Points, in no order, along strands that fork, close into loops and pass close to each other.
In the rows, 128 means zero.
Points whose rows are less than 175 apart are linked; no others are. Some points are linked to none.
nisu: [123 113 169 171  75  70 151 108 114 119 167 144 128  61 144 119 109  70
 145 106 102 149 147 195 135 117 115 149  51 155 168 129 119 180  57 103
 113  82 112 109 159 167 129 137 125  74 147 104 117  91 138 133  87  96
 119 146 116 140 133  95 110 150 165  99  66  87 152 200 144]
gal: [160 125 124  77 149 170 159 152 124 133 117  92 130 134 138 170 126 162
 122 147 148 112 108  75  86  81  97 118 160 107 129 116 113 141 164 142
 148 115 161 160 117  92  82 154 113 148 111 176 119 173 170  66 113 175
 160 118 149 110  97 161  70 112 119 133 186  97 141  94 173]
rilip: [145 134 103 135 108 142 161 132 168 137 111  56 122 127 127 109 136 130
 127 135 123 113 124  73 137 105 126 138 159 118 120 114 102  98 150 135
 137 125 159 153  86 128  98 117 133 133 111 158 109 149 141 131 132 150
 123  80 167 113  96 161 132 105 123 125 150  97 130  77 128]
zomum: [135 170 190 197 127 109 140 139 146 102 108  89  86 135  97  85 102 187
 117  94  97  95  85 107 120 151 104 136 143 112 154 147  98  80 144 148
 165 130 145 155 108 152 137 107 169 161  96 202 134 154  81 163 150 137
 121 107 107 128 129 155 143 134 133 124 171 113 107 130 156]
lukom: [ 69 116 103 122  86 167 132 167 133 169  86 161 158 155 184  97 172 105
 149 172 146 131 143 106 125 170 197  88 153 128 126 139 165 140 113 148
 122 166 132 107 109 133 125 179 141  80 173  36  86 150 166 134 130 109
  84 146 129 129 126  98 128 106 115 131  92 114 163  82 164]
zuko: [185 139 133 147 163 134 146 115 128 111 145  84 109 139  95 138 117 191
  92 108 119 120 113 107 124 118  80 135 145 106 132 124  70  93 172 122
 150  91 153 155 130 148 100  80 127 152  66 239 138 160 125 125 124 184
 140 110 144 123 117 150 103 106 128 131 193 109 123 120 163]
megil: [129 183 170 182 165 149 108 149 125  97 141 145  77 135  98 120  83 211
 107  93 119 125 100 148  91 161 104 133 144  90 147 179 132  84 135 138
 152 126 120 162 160 151 123 112 138 173 112 213 146 124  46 138 174 144
 119 123  80 124 149 132 129 156 125 160 181 155  90 177 101]
dinip: [115 144  97 195  76 107 111 110 141 150 141 142 122  86 124 116 141  75
 143 127 117 129 155 148 173 147 142 121  99 133 167 148 123 125  87  90
  89 102 128 117 120 180 135  85 151  92 150  91 116  82 106 138 121 116
 106 130 162 139 150 115 165 140 132 130  68 133 137 136  62]
Bis: [162 132 142 123 188 144 135 116  96 111 156 160  96 146 135 144 104 201
 110 119 148 137  96 162 105 107 110 114 134 111 135 127  90 121 129 126
 126 103 132 143 176 124  76 118  96 144 101 206 153 139 134 125 116 149
 140 140 113 140 144 117  86 123 142 143 180 123 135 162 167]
bem: [124 115 104 142 105 133 161 134 164 155  75  75 133 160 146  72 158 121
 121 153 122 124 123  67 153 115 166 119 170 111 102  90 104  95 138 148
 131 157 161 134  87 136  87 121 117 116 116 125 102 165 166 149 135 134
  91  76 174 118  91 146 148  82 126 118 136 104 142  54 170]
Lumir: [104 105  82  88 118 123 106 106 112 144 106 143 172 141 137 111 169  67
 127 152 132 161 161 141 170 142 164 123 129 154  80  92 152 127 128 132
  98 165 107  79 105 125 163 117 129 124 141  46 137 117 159 135 139 113
 125 141 154 144 138 116 174 101 109 119  76 147 124  94 115]
bil: [137 130 164 196  77 101 175 123 148 153 157 103  98  73 146  79 124 112
 138 129 109 115 135 147 129  95 122 134 105 125 186 140  81 150  71 110
 114  79 145 149 136 174  66 117 131  53 136 157 109 118 143 146  74 123
  96 112 147 128 113  91  90 143 171 119 114  61 170 138 151]
difad: [203 139 132 110 199 129 132  94  99  91 124  85 137 157  84 152 112 187
  71 104 127 145 114 129 128 108  79 130 158  93 110 109  77  90 192 143
 152 103 149 146 131 115 122  70 123 171  57 246 163 168 139 124 151 177
 164 126 149 135 119 151 116  90 115 115 196 125  98 122 180]
tul: [127 125 167 134 173 140 131 132 111  97 142 199  95 157 176 103 117 187
 122 135 134 157  89 211 113 133 173 119  93 126 129 128 120 129 117 144
 110 148 107 105 186 126 108 135  72  94 145 142 165 122 128 159 146 102
 103 157  75 168 157  99 108 145 162 144 153 148 129 185 201]
tetim: [135 183 110 226 106 116 109 112 162 125 146 142  80 107 101  94 112 135
 126 120 115 120 126 154 163 160 147 138 120 100 143 150 108  84 119 100
 112 116 136 141 146 174 106  50 151 142 119 170 142  89  33 172 163 110
 107  97 130 139 162 120 175 142 126 152 121 168 123 166  73]
tuf: [104 156 127 143 138 203 115 179 135 179 145 160  99 134 130 171 122 171
 154 129 167  84 144  87  74 145 115  99 159  82 174 195 155 152 123  92
 130 118 131 165 155 137  87 143 151 143 164 135  98 128  91  96 104 151
 121 128 111  90 149 112  87 162  97 186 154 139 138 129  45]
laful: [171 128 120 170 151  90 117  78 123 118 163 154 114 126 122  93 118 139
 122 118 122 146 126 182 181 123 159 137  88 113 119  88  86 102 117  96
  94 108 121 114 149 156 103  41 100 116 100 155 174  81 118 160 133 120
 132 129 148 159 148 123 161 134 143 112 120 142 118 146 129]
dovov: [ 75 145 123 108  92 152 117 166 164 137  72 125 150 157 136 115 157 120
 136 150 138 116 133  88 111 167 178 128 150 124  99 130 191 116 137 165
 146 185 114 106  87 124 182 173 150 146 157  59  96 148 121 141 166  97
 117 112 114 118 114 133 169 110  96 120 103 137 112  84 123]
toru: [111 150 143 130 100 150 132 186 164 144  90  67 125 119 114 132 129 142
 142 129 121  62 114  52 106 116  99 152 165 123 129 150 143 129 158 127
 174 142 168 170  74 114 144 152 154 175 144 140  86 164 132  97 136 159
 149 100 129  92  83 174 124 137 101 126 151 118 118  84  90]
Vasul: [125 176 213 187 138 110 128 136 131  82 121 117  79 126 102  99  85 198
 109  84  93 106  77 144  90 159  92 129 125 117 174 170 118  82 127 153
 172 136 126 150 145 149 157 125 158 167 105 212 144 146  58 146 159 134
 123 126  65 122 139 165 128 165 142 141 154 131  99 178 149]
Sal: [110 132 134 173 106 127 152 132 159 133  89 108 111 154 142  60 151 161
 121 146 128 122 101 107 128 142 179 113 147 112 128 119 100  82 122 153
 141 159 131 123 112 158  95 129 128 108 111 135 116 144 125 174 142 114
  91  95 138 139 116 117 140 100 141 123 153 102 134  98 188]
nabe: [106 136  99  82  92 135  88 151 112 153 155 132 135 105 122 216 110  55
 168 128 138 105 167  86 102 109  88 123 124 155 153 170 205 169 130  95
 142 125 132 124  98  94 185 169 167 136 163  66  95 107 107  72  97 141
 165 138 125  86 133 128 113 147  86 133  83 150 133 157  11]
mozis: [117 156  85 155 114 190 105 166 144 202 130 163 112 150 129 156 145 137
 166 167 169  82 161  70 122 145 152  91 180  78 148 183 144 138 132  87
 109 124 145 150 125 150  91 120 165 105 168 113 108 132 106 111 108 154
 107 112 150 101 138 107 103 145  80 192 145 149 151 101  29]
gugu: [157 126  98  75 154 175 137 122 124 148 128 105 139 136 130 182 133 141
 127 148 153 116 146  82 103 102 113 123 161 107 101 120 125 146 169 133
 135 124 147 156 117  86 110 138 115 149 111 141 115 152 167  84 117 158
 159 111 141 117 110 141 106 110 108 137 171 126 134  93 123]
Bosal: [170  62 137 100  92  93 181  87 142 134 132  35 151  89 136 103 140  44
 127 136 107 154 130 100 152  59 110 156 127 165 127  57  73 123 121 133
 113  93 152 133  73 108 100  93  92  97  87 127 122 137 174 136  96 148
 126  86 180 122  63 157 137 116 162  85 108  77 138  81 152]
kom: [106 133 133 182  76 104 147 133 158 158 144 126 107  81 138  96 129 100
 146 129 121 120 144 121 137 121 132 131 105 131 179 146 104 134  79 104
 122 111 130 140 127 176  97 120 142  83 148 123  94 111 118 133 101 119
 108 113 148 121 122 109 121 138 144 131  93  96 155 142 113]
lazu: [145  87 145  80 142 140 170 125 110 135 154 136 136 111 152 154 123 140
 135 132 132 134 103 138  97  81  92 126 122 148 138 111 105 178 117 140
 139 113 132 131 149  74  87 175  95  99 129 135 124 148 194 110  81 134
 147 154 130 130 110 114  72 113 174 119 148 101 165 131 206]
Vipub: [141 129 108  91 132 140 107 131 122 141 163 116 131 103 107 207 101  99
 143 118 145 118 151 100 103 103  78 142 122 121 132 158 166 158 135 104
 143 111 125 149 121  88 159 148 144 161 140 122 106 122 109  90 104 139
 175 141 119  98 141 136 121 135 100 139 119 149 122 159  45]
Zozer: [116 106  62  81 131 134  97  90 107 155  93 120 174 152 133 137 173  52
 129 166 142 148 180 105 169 139 169 116 151 139  73  98 153 123 148 122
  90 153 113  93  99 100 164 111 146 131 137  36 134 112 171 124 136 137
 137 119 189 127 112 126 164 115  83 119  89 170 114  81  77]
papiz: [167 156 106 148 171 128 111 105 138 107 146 113 111 148  91 118 111 162
 110 112 128 140 130 137 149 145 131 142 145  97 104 125  95  88 157 125
 131 114 135 143 138 142 127  70 146 157  98 197 155 128  99 156 162 142
 139 100 138 140 143 130 164 112 119 129 164 157 110 128 113]
tal: [ 89 106  90  87 115 125 102 136 106 119  89 177 181 164 148 123 163  82
 131 158 129 159 170 140 153 175 181 107 122 162  77 105 186 134 137 158
 103 190  93  61 115 126 185 153 133 114 149  34 133 114 134 137 157  82
 118 149 128 147 153 113 168 111  95 120  67 153 125 110 138]
roro: [103 122 151 133 137 121 133 153 126  95 108 186 122 163 167  94 139 161
 114 150 136 154  95 185 118 170 205 113 100 131 117 112 148 115 123 165
 121 179  90  84 160 141 145 154  86  94 137  94 136 136 114 169 171  78
  89 150  74 165 152 100 137 127 142 141 126 142 137 163 217]
zop: [137  67 153  82  72  69 165 107 135 113 123  48 164  86 128 108 130  32
 125 127  95 155 130 106 145  78 103 168 112 190 119  53 103 131 127 149
 133 122 136 120  78  87 146 141 110 123  86 101 114 133 169 143 116 121
 133 103 148 106  75 164 150 123 175  68  90  84 126  90 172]
Tob: [153 110  88 118 167 138 124  97 113 155 144 173 137 152 141 117 148 151
 135 143 138 140 134 153 160 130 153 123 133 116 105  97 110 142 120 112
  93 105 127 115 161 124  88  93  94 102 122 125 161 109 171 139 105 141
 121 141 160 165 140  94 133 116 136 135 144 145 135 117 151]
suba: [178 156 126 182 179 117 110  94 125  94 142 150  83 159  96 104 109 186
  94 113 115 144 106 172 158 141 136 128 134 102  99 121  77  65 157 118
 119 111 131 135 163 161 107  41 118 147  72 230 175 124  80 166 160 141
 126 110 133 158 144 125 158 129 123 136 185 156 104 156 148]
mapav: [112 150  87 111 110 149 100 130 142 149 112  93 144 123 110 157 129  71
 128 127 129 114 167  77 138 146 141 158 149 116 103 136 158 123 160 116
 124 131 126 129  93 114 181 118 173 164 149  96 106 131 117 136 144 134
 144 101 149 106 121 156 185 121  83 134 109 160 104  95  28]
Buv: [165 110 101 146 148 103 135  86 121 143 163 143 123 124 129 116 129 125
 129 130 132 142 139 154 172 103 132 139 112 117 133 102  88 127 117  96
 106  86 134 129 151 146  85  75 104 101 118 142 150 100 146 136 101 131
 131 127 159 153 134 117 135 117 145 123 136 129 139 135 135]
zugi: [171 151 166 194 156  97 131 110 118  98 126 143  60 171 120  63 114 195
  92 127 112 144  75 179 145 133 156 117 118 105 113 112  85  50 133 139
 116 138 137 116 166 166  99  52 110 117  72 224 170 129  96 184 147 127
 105 114 126 164 142 125 144 137 149 128 188 145 119 162 193]
lome: [160 147 108 125 169 102  95 102 131  85 135 119 129 137  82 136 103 130
  91  92 119 147 131 162 145 165 127 164 130 115  94 128 121 108 163 132
 132 136 107 135 135 118 182  85 153 170 106 167 157 125  80 163 189 116
 138 105 115 141 147 138 196 123 120 112 141 178  85 135 102]
gede: [112 140 131 169 108 125 147 132 155 137 153 132 110 109 126 120 125 137
 138 127 126 119 126 126 118 134 125 132 118 124 162 143 119 128 107 119
 135 116 127 131 136 154 113 143 134 126 141 133 103 118 110 128 123 117
 122 126 117 121 135 113 131 126 145 134 132 119 136 139 116]
nitol: [ 92 131 145 121 116 113 128 132 144 116 141 134 119 113 113 142 111 125
 132 118 119 120 128 131  99 138 106 143 100 139 153 142 157 150 108 126
 147 129 112 129 142 128 160 177 137 146 141 120 114 120  98 124 131 113
 131 144  91 119 140 124 134 134 138 132 117 133 125 151 111]
meken: [145 128 206 132 136 121 156 182 117  97  79  52 119 107  91 147  96 178
 119  84 100  67  92  78  81 114  34 160 141 148 162 159 112 126 157 148
 191 123 171 172  91 105 159 165 142 196 108 208 109 177 137  85 131 164
 175 135 105 104  93 204  89 145 133 118 167 101 101 117 174]
sem: [118 128 135 122 164 170 138 155 120 131 100 182 122 197 178  96 151 207
 104 143 154 133  79 141  91 130 198 104 158 107 107 118 108 121 138 173
 122 175 132 121 169 106  87 170  95 106 126 120 140 163 177 155 138 121
  97 132 123 167 150  91 101 102 154 130 176 120 149 125 237]
kegor: [147 127 165  83 208 168 129 132  93 100 160 146 120 131 124 196  93 195
 118 102 146 132 108 144  58 113  63 121 122 101 150 161 141 157 142 131
 157 124 121 163 167  89 118 166 105 186 113 185 138 135 116  89 119 142
 170 166  85 107 143 134  69 134 126 155 184 127 108 175 119]
zavo: [131 129 172  96 131 152 148 185 130 123  75  68 127 116 110 170 118 170
 128 117 126  69 107  63  87 108  56 148 161 131 131 150 132 142 176 152
 181 144 171 168  84  97 138 180 129 187 126 178  97 186 155  70 147 159
 166 127 118  96  88 196  86 144 116 115 172 112 115  95 142]
merap: [ 82 139 161 120 107 166 142 191 164 145  76 117 123 143 149 127 149 181
 143 149 141  76  94  76  73 131 135 120 160 117 146 156 154 148 133 163
 163 166 139 152 102 112 123 224 128 153 158 113  82 175 160  87 137 130
 122 137 107 114  95 149  83 142 130 126 138 114 142  75 167]
dig: [164  82  91 105 109 117 162  96 135 153 150  74 148  98 137 119 144  64
 135 151 128 144 158 105 167  64 116 130 138 139 122  84  93 131 131 106
 114  90 154 133  97 119  85  97 114  95 116 116 124 130 176 119  92 156
 133 102 186 127  93 143 128 109 142 113 118  99 152  92 127]
rila: [127 142 101 119 133 130  95 115 142 112 126 115 139 127  86 147 128 108
 121 113 129 129 149 115 143 160 130 154 133 129  90 133 152 122 161 133
 130 134 112 130 123 116 181 103 165 173 129 120 132 124  95 140 157 110
 149 110 129 122 138 136 195 120 111 133 117 170  98 123  68]
Zuto: [142 159 190 173 107 139 155 191 146 120  85  65 105 115  92 124 111 188
 122  94 109  54  98  68 100 120  59 137 155 130 174 169  95 106 146 139
 169 111 180 183  88 145 112 128 155 172 112 211 105 172 102 104 133 174
 154 110 127 102  97 196  96 141 124 129 169  84 117 102 131]
sudo: [154 156 134 197 125  87 114  93 137 100 149 167 108 124 127  70 113 137
 114 125 112 148 112 216 200 152 184 127  76 118 120 107 115  83 109 107
  92 133  98  93 161 168 128  37 105 109 119 134 178  70  80 172 167  93
  95 131 127 165 153 120 179 155 136 120 100 166 117 164 135]
Nir: [134 141 137 182 130 114 136 124 154 123 120 139  94 158 133  65 131 174
 115 140 127 134  90 144 144 155 190 114 127 107 115 118  96  78 117 147
 125 153 128 124 140 162  95  99 119 113 101 161 143 126 113 177 148 110
  93 109 130 150 142 111 149 117 147 129 152 137 132 141 179]
kot: [165 128 140  86 183 155 146 142 108 117 162 110 114 110 108 206  88 166
 121  93 151 104 126 111  80  91  41 127 118 105 147 165 144 155 145 124
 160 100 145 181 136  98 119 149 123 179 121 188 121 127 101  73 119 166
 176 152 109  91 138 156  83 133 106 149 161 121 118 158  85]
mugo: [102 126 201  96 187 132 115 144 100  87 132 140 105 124 136 164  89 188
 117  92 116 129  79 158  55 129  62 126 103 129 158 172 146 149 117 164
 179 142 110 154 163 104 160 215  95 170 125 164 139 133  91 108 128 126
 151 163  53 110 152 143  68 141 148 145 155 119 106 185 156]
Vofe: [109  95  56  82 113 147  91  98  86 173 115 139 176 135 154 153 172  13
 157 175 157 141 174 117 165 131 159 101 151 177  98 105 161 137 130 115
  86 143 128  97  77 111 159 123 163 100 167  19 118 113 181 101 115 154
 146 132 186 114 106 118 123 132  77 126  79 155 139  84  58]
lepe: [174 179  90 176 137 146 124 138 152 115 134  78 108 130  73 127 122 158
  98 104 115  98 140  83 147 135  97 141 181  80 111 150  72  87 176 107
 136  98 169 172 108 170  93  47 173 161  85 233 141 152  72 146 146 178
 136  77 166 110 122 153 130 114  81 153 176 122 104 105  86]
fomup: [ 87 113 153  62 139  91 116 125 114  82 131 146 144 131 137 159 122 128
 114 128 121 164 118 162 100 128 106 144  86 175 109 105 160 157 126 158
 140 159 102  98 151  86 184 220  98 135 118 105 150 130 132 116 130  74
 151 159  65 127 150 122 118 111 159 107 100 124 136 174 184]
doto: [113 118 100  69 102 140 122 125 140 154 108  85 164 125 129 148 140  65
 138 151 120 128 155  75 131 112 119 149 148 138  93 108 160 138 162 133
 137 136 132 129  86  85 165 145 142 144 141  86 114 151 152 105 124 140
 155 110 150 104  99 154 146 123 100 116 123 132 130  87  90]
Nud: [ 99 105 136 134  98  89 146 111 140  99  92 125 150 137 147  83 151 107
 116 133 118 161 111 155 155 148 180 141  95 155 116  81 134 118 107 164
 138 154 107  89 122 146 163 135 117 114 118  93 133 116 132 175 152  88
 103 133 114 139 130 135 169 113 154 104  90 111 129 131 197]
voti: [130  86  96 113  95 116 139 110 110 172 145 118 149  89 150 120 148  56
 144 148 121 147 151 139 161  91 135 121 122 160 135  99 118 151  92 103
  97  96 148 110 105 122 104 119 131  59 152  65 112 116 187 122  75 145
 125 135 168 138 103 113 117 133 146 113  82 114 157 108 117]
totuv: [153 161  98 151 120 154 126 136 165 137 135  74 124 123 101 133 136 130
 122 125 126  95 141  69 139 121 120 142 174  95 114 141 107 104 161 107
 132 112 158 170 106 144 110  78 157 153 121 162 122 135 106 135 142 165
 137  77 158 101 116 161 148 106  83 156 159 135 112 101  58]
bemar: [ 86 125 120 128  93 114 134 137 149 124  89 115 146 139 137 101 145 120
 122 152 122 144 130 105 135 152 161 137 129 137 115 111 150 115 122 161
 140 170 104 108 100 129 166 162 140 130 136  81 108 138 130 144 150  92
 113 126 112 127 126 127 165 104 129 116 102 122 126  94 154]
Dazi: [123 118  89 103 154 158 106 123 105 172 124 181 140 162 141 126 155 132
 148 157 155 141 152 127 152 144 171 107 150 122 104 127 139 134 131 109
  93 124 120 111 155 125 112 116 127 106 151  75 134 118 162 131 127 130
 112 145 146 148 141  81 129 117 111 146 125 159 137 115 120]
puz: [130 180 124 222 109 100 117 130 140 116 123 168  71 122 128  69 118 153
 130 145 123 139 114 197 172 174 201 115  92 102 127 140 127  78 114 116
 106 151 106 110 160 184  99  49 119 110 126 147 152  92  46 184 177  95
  72 120 110 153 163 109 174 160 129 153 123 174 125 171 127]
Gab: [103 158 163 164 119 113 124 130 149  92 129 140  93 136 129 103 103 158
 116 122 110 140  93 175 115 173 158 129  96 125 142 136 150 100 122 160
 137 158 104 118 159 156 146 131 133 139 132 147 140 123  63 170 174 101
 101 127  64 144 154 130 155 148 139 134 132 152 115 176 142]
lifuf: [108 145 138 117 189 197 108 161 122 109 124 166 106 169 119 153 110 213
 124 123 159 115 116 120  61 158 135 114 165  81 125 187 155 127 144 144
 145 157 105 158 168 124 127 156 121 169 135 149 132 139  82 112 165 134
 112 135  90 111 151 108 105 154 114 164 183 155  98 144 106]
Zela: [147 110 109  95 148  84 109  85 114 101 159 143 147 115  99 164 115  85
 121 103 118 161 151 163 156 122 101 147  96 156 110 106 134 144 128 123
 117 114 102 109 142 105 167 111 115 150 110 122 156  91 122 123 125 106
 160 147 131 142 149 142 171 118 131 101 107 165 114 155 100]
Bira: [110 114  77 100 157 193  95 152  93 174 119 218 162 192 167 122 176 145
 155 168 164 132 162 132 145 168 201  63 170 118  95 148 151 148 124 111
  82 146 133 109 155 121  99 119 131  75 171  40 130 134 180 138 119 128
  72 149 146 149 153  62 107 127 108 172 122 156 153  98 133]
zur: [ 90 126 120 111 137 142 112 144 114 106 127 206 142 159 149 134 142 140
 133 135 141 155 130 172 110 175 170 112 116 139 111 143 173 152 133 150
 107 170  83  83 161 132 163 152 100 113 156  73 136 117 109 127 161  73
 102 162  74 136 170  90 142 132 123 149 101 159 126 162 154]
podad: [ 81 132 115  82 124 132  92 145 114  99 100 185 156 166 126 165 144 112
 122 138 135 156 156 138 109 182 160 118 118 154  84 130 204 140 144 171
 120 191  72  72 130 114 206 175 125 143 142  60 142 122  98 129 160  68
 125 141  88 131 162 112 173 124 106 133  85 162 117 146 128]
guku: [129 102  50  90 135 154  76  97  72 175 148 173 164 143 130 172 158  65
 159 155 174 131 178 152 156 141 154  91 147 152 100 133 162 156 127  84
  77 115 132 111 113 116 140 103 164  96 173  34 131  97 157  97 108 158
 136 157 175 120 133  90 105 155  76 145  90 171 148 106  35]
Bor: [157  88 164 142  96  61 162  85 128 122 173 112 128  68 132 107 109  79
 131 108 107 152 133 168 150  81 104 158  72 161 148  94  91 153  90 116
 121  73 125 121 124 139 121 113 104  88 103 131 133  93 156 138  84 106
 135 140 141 148 117 117 127 135 178  82 106  86 145 160 163]
ril: [ 90 132  98 104  75 157 103 158 129 175 133 138 139 114 145 169 145  66
 171 151 143 105 159  94 115 124 131 114 147 152 150 157 179 158 121 116
 130 130 132 114 104 123 157 175 155 117 184  58  82 131 138  91 101 136
 137 133 122  96 121 120 121 143  97 143  93 138 146 107  62]
rinum: [108 100 163  76 140 104 141 105 119  93 134 145 140 128 157 132 123 141
 119 127 125 151  92 156 106 107 110 132  99 162 120 106 118 154 118 156
 138 141 115 113 154  87 134 200  92 119 120 122 144 135 164 129 115 106
 135 157  89 139 128 118 101 122 176 101 131 107 142 150 213]
gos: [ 88 123 124  79  58 141 121 165 143 155 116  89 150 104 142 169 143  42
 161 150 121 103 151  59 108 101 110 139 145 149 139 128 188 151 136 132
 144 137 141 123  64  92 167 183 149 128 174  62  77 144 153  82 109 148
 164 120 135  94  82 160 123 141  95 116 105 121 146 105  72]
Bulun: [147 139 160 129 151  77 121 106 117  72 164 104 119 104  74 167  69 125
 110  65 100 136 117 151 113 131  53 166  99 141 140 141 129 127 131 121
 160 107 116 146 138 109 190 131 154 177 103 177 140 116  66 136 146 116
 165 131  88 111 147 146 151 134 139 105 130 146  96 187  88]
mifo: [147 153 147 136 195 166  95 133 112  97 154 152  89 136 101 171  87 200
 113 101 139 129 124 150  96 153 102 130 145  89 128 179 138 117 156 124
 139 120 114 156 175 128 129 106 127 189 113 190 140 124  56 112 161 141
 132 131  93 114 158 121 128 154 111 172 175 165  95 167  70]
foso: [ 95 154 153 124 114 182 136 207 163 168  87 110 117 135 140 149 148 178
 156 138 153  52 112  53  79 113 109 122 169 101 153 173 140 150 138 126
 151 147 161 171 102 124  95 182 137 153 154 138  80 172 142  72 113 160
 131 118 128 101  97 154  66 149 106 150 158 110 144  88 105]
vev: [ 91 107  98 114  83 138 136 144 124 171  96 143 163 134 177  86 173  81
 151 169 128 145 146 120 133 125 180  96 146 147 122 109 140 153  97 142
 112 141 129  92 113 131 110 167 120  73 165  39 108 140 189 135 102 112
  96 144 145 135 113 112 118 105 145 117  83 109 165  88 169]
sope: [168  99 132  70 187  54 111  61 103  84 164 153 158 130 111 142 115 100
 108 106 112 176 127 204 171 104  98 157  65 166  98  76 120 145 130 115
 116 114  88  91 160  90 165 104  76 134  95 130 185  76 135 132 125  89
 169 160 126 162 151 123 156 124 157  81 114 149 116 174 140]
sibu: [155 100 135 136 123  51 128  67 113 107 153 148 160 102 137  78 130  71
 121 114 101 165 132 209 212 113 147 144  69 159 122  70 108 136  77 116
  96 107 102  66 133 143 138  90  99  73 117  82 172  75 171 150 112 103
 122 166 148 165 126 116 156 135 170  70  66  97 116 136 160]
Lasip: [ 98 157 150 135 166 206 115 180 117 142 139 176 106 143 131 166 121 203
 147 113 162 101 115 119  56 148 124  98 158  85 164 202 168 147 117 123
 143 135 121 161 179 127  99 164 121 165 153 143 120 133  80  95 126 139
 114 145  84 113 151 114  83 175 115 185 167 131 112 148  84]
ziz: [150  70  89  94 100  87 124  81  90 146 148 122 178  76 135 123 147  18
 140 128 119 165 167 152 196  82 130 126 104 181 121  69 120 145  98 100
  88 103 130  94 104 120 131  97 123  77 141  57 150  93 186 111  83 140
 142 150 182 150 102 131 125 132 137  92  55 125 129 103 112]
fofus: [ 79 117 104  93 117 180 112 166 137 153  72 161 158 201 166 119 172 139
 136 172 171 123 142  83  97 172 206  97 171 116  94 135 184 134 151 158
 122 197 115 101 113 105 148 187 133 127 164  35 100 162 160 133 153 105
 100 133 127 121 139 105 138 105  97 142 115 140 130  75 151]
dogeb: [164  74 135  98 146  53 139  61 104 106 175 136 156 101 131 124 116  83
 117 113 115 167 127 192 183  84  95 152  72 177 124  55 103 158 104 103
 113  97 112  97 143 100 135 105  82 104 100 116 174  88 173 134  87 110
 155 163 137 155 120 127 127 125 167  71  93 111 123 158 171]
Devod: [ 85 132 198  79 154  89 117 125 101  58 125 134 130 130 130 169  93 142
 110  86  99 147  84 159  71 134  63 144  76 164 134 134 164 151 119 163
 168 145  98 122 155  91 196 244  95 159 113 138 163 127  97 111 144  74
 145 161  43 115 151 139 103 126 154 117 116 127 112 202 159]
Muv: [121 128  81 104 143 162  83 119 107 159 138 174 136 143 120 163 140 109
 144 149 158 140 178 123 127 154 152 106 142 130 111 151 159 145 141 103
  93 134 110 111 141 119 144 109 147 129 156  79 127 108 123 112 123 124
 127 140 142 127 152  96 137 137  98 159 115 169 123 122  59]
gazad: [163  99 128  65 155 170 180 135 104 137 147 122 137 105 157 176 117 166
 124 126 142 128  98 116  82  69  77 108 132 116 149 112  97 167 135 134
 140 100 160 155 143  69  58 160 101 105 125 168 121 161 193  79  79 175
 153 137 140 131 108 127  39 111 159 144 175  89 166 114 192]
Tezum: [189 151 123 176 130 127 151 128 153 108 118  55 111 134  85  91 120 151
  98  97 100 106 112  82 150 132  94 147 173 109 126 123  59  69 176 126
 145 100 162 167  98 168 111  56 161 147  71 231 137 165 110 159 136 164
 139  81 158 122  97 160 132  95 113 124 171  90 114  97 149]
sop: [114 114 153 137 109  84 137 105 115 107 171 145 120  85 126 142  99  94
 134  97 108 149 130 172 115 113  94 144  61 163 163 136 139 158  82 111
 123  97  98 114 165 132 156 157 117 120 136 116 121 101 114 119 107  93
 134 154  83 131 150 108 116 133 157 111  86 117 132 201 131]
Sasi: [123 152 206 204  88 113 160 166 158 118  98  52  98 112  99  80 116 176
 126 102 103  67  88  85 114 135  95 140 144 130 184 162  94  89 130 144
 172 125 158 169 100 169 123 127 165 142 107 201 111 153  98 150 133 142
 116 103 120 107 102 165 122 141 152 121 149  76 120 113 159]
debor: [121 138 175 201  86  87 163 113 120 146 157 152 127  73 163  75 108 108
 142 122 101 134 140 191 142 121 136 127  64 129 173 139  88 168  41 103
 102  75 132 119 164 175  70 112 128  40 161 132 123 104 153 158  74 105
  95 141 133 152 124  67  93 161 178 123  96  74 170 170 155]
safoz: [162 131 111 110 158 131 130 115 138 119 168 104 126 111  89 189  98 133
 124 110 140 128 148 120 120 108  79 141 123 115 124 142 125 145 148 111
 139 100 125 154 127 118 133 122 140 166 116 165 118 125 107 110 123 153
 166 124 131 118 135 137 135 122 111 133 142 143 119 147  74]
fifo: [134  91 113 132 101  79 124  82 101 129 137 135 177 100 142  86 155  43
 128 137 107 178 147 174 216 104 158 118  98 170 122  61 118 143  68 117
  85 113 106  66 116 152 133  99 118  66 134  41 155  82 185 147 105 109
 109 158 170 161 112 116 146 138 158  79  50  99 129 103 145]
tis: [131 112  93 141  99  95 113  89 132 132 144 125 143  99 112 131 121  72
 128 120 113 154 148 141 167 122 132 143  99 150 122 114 121 133 110 105
 113 104 116 110 117 139 159  88 136 130 133  99 129  91 124 133 121 130
 137 132 144 137 139 135 170 121 131 116  79 140 126 126  82]
Tebam: [123 129  74 164 115 144 134 145 149 188 109 135 129 149 153  87 173 109
 146 161 131 113 145  82 154 116 166 100 175  94 130 129 110 113 122 107
  93 130 148 142 115 161  52 103 127  79 141 109 123 141 162 136 106 138
  91  93 184 136 122 110 115  97 113 154 137 121 160  77 113]
Rela: [100 153 141 120 127 192 118 194 152 166 115 127 114 133 122 178 134 162
 162 138 161  55 137  59  80 125 102 118 160  87 150 187 174 156 146 100
 153 128 154 172 109 124 107 171 145 166 167 129  87 147 107  64 113 160
 140 114 118  91 125 148  86 164  90 159 160 131 129 102  51]
lanez: [ 84  93 136 131  90 102 160 126 142 134  79 137 154 137 179  58 161  91
 129 153 128 155 128 148 149 140 195 116 113 147 115  87 128 122  81 155
 114 162 116  91 112 145 114 150 113  75 145  62 110 132 182 159 127  90
  81 140 136 151 114 105 142  96 158 101  87  96 150 101 222]

A piece is two or more points that can be reached from each other along the links. Count, over all rows, the pieces, the separate loops (a circle has one, a figure eight two, a Y none), the forks (points with three links) and the tips (points with one).
pieces => 5
loops => 4
forks => 6
tips => 8

A tip is a point with one link. Name the tips that can be reached along the links from each point below, in the order of the rows.
mapav => difad, gugu
zomum => mozis, merap
puz => tul, tetim, Bira
tis => zop

Name the points in between on the shortest way along the links from the first point to the second, in order.
Tob, zur => Dazi, Muv, guku, Vofe, Zozer, Lumir, tal, podad
ziz, tis => fifo, sibu, dogeb, sope, Zela
ril, lazu => nabe, Vipub, safoz, kot, kegor, mugo, Devod, fomup, rinum
Tezum, doto => lepe, totuv, rilip, bem, Sal, Nir, zugi, suba, papiz, lome, rila, mapav
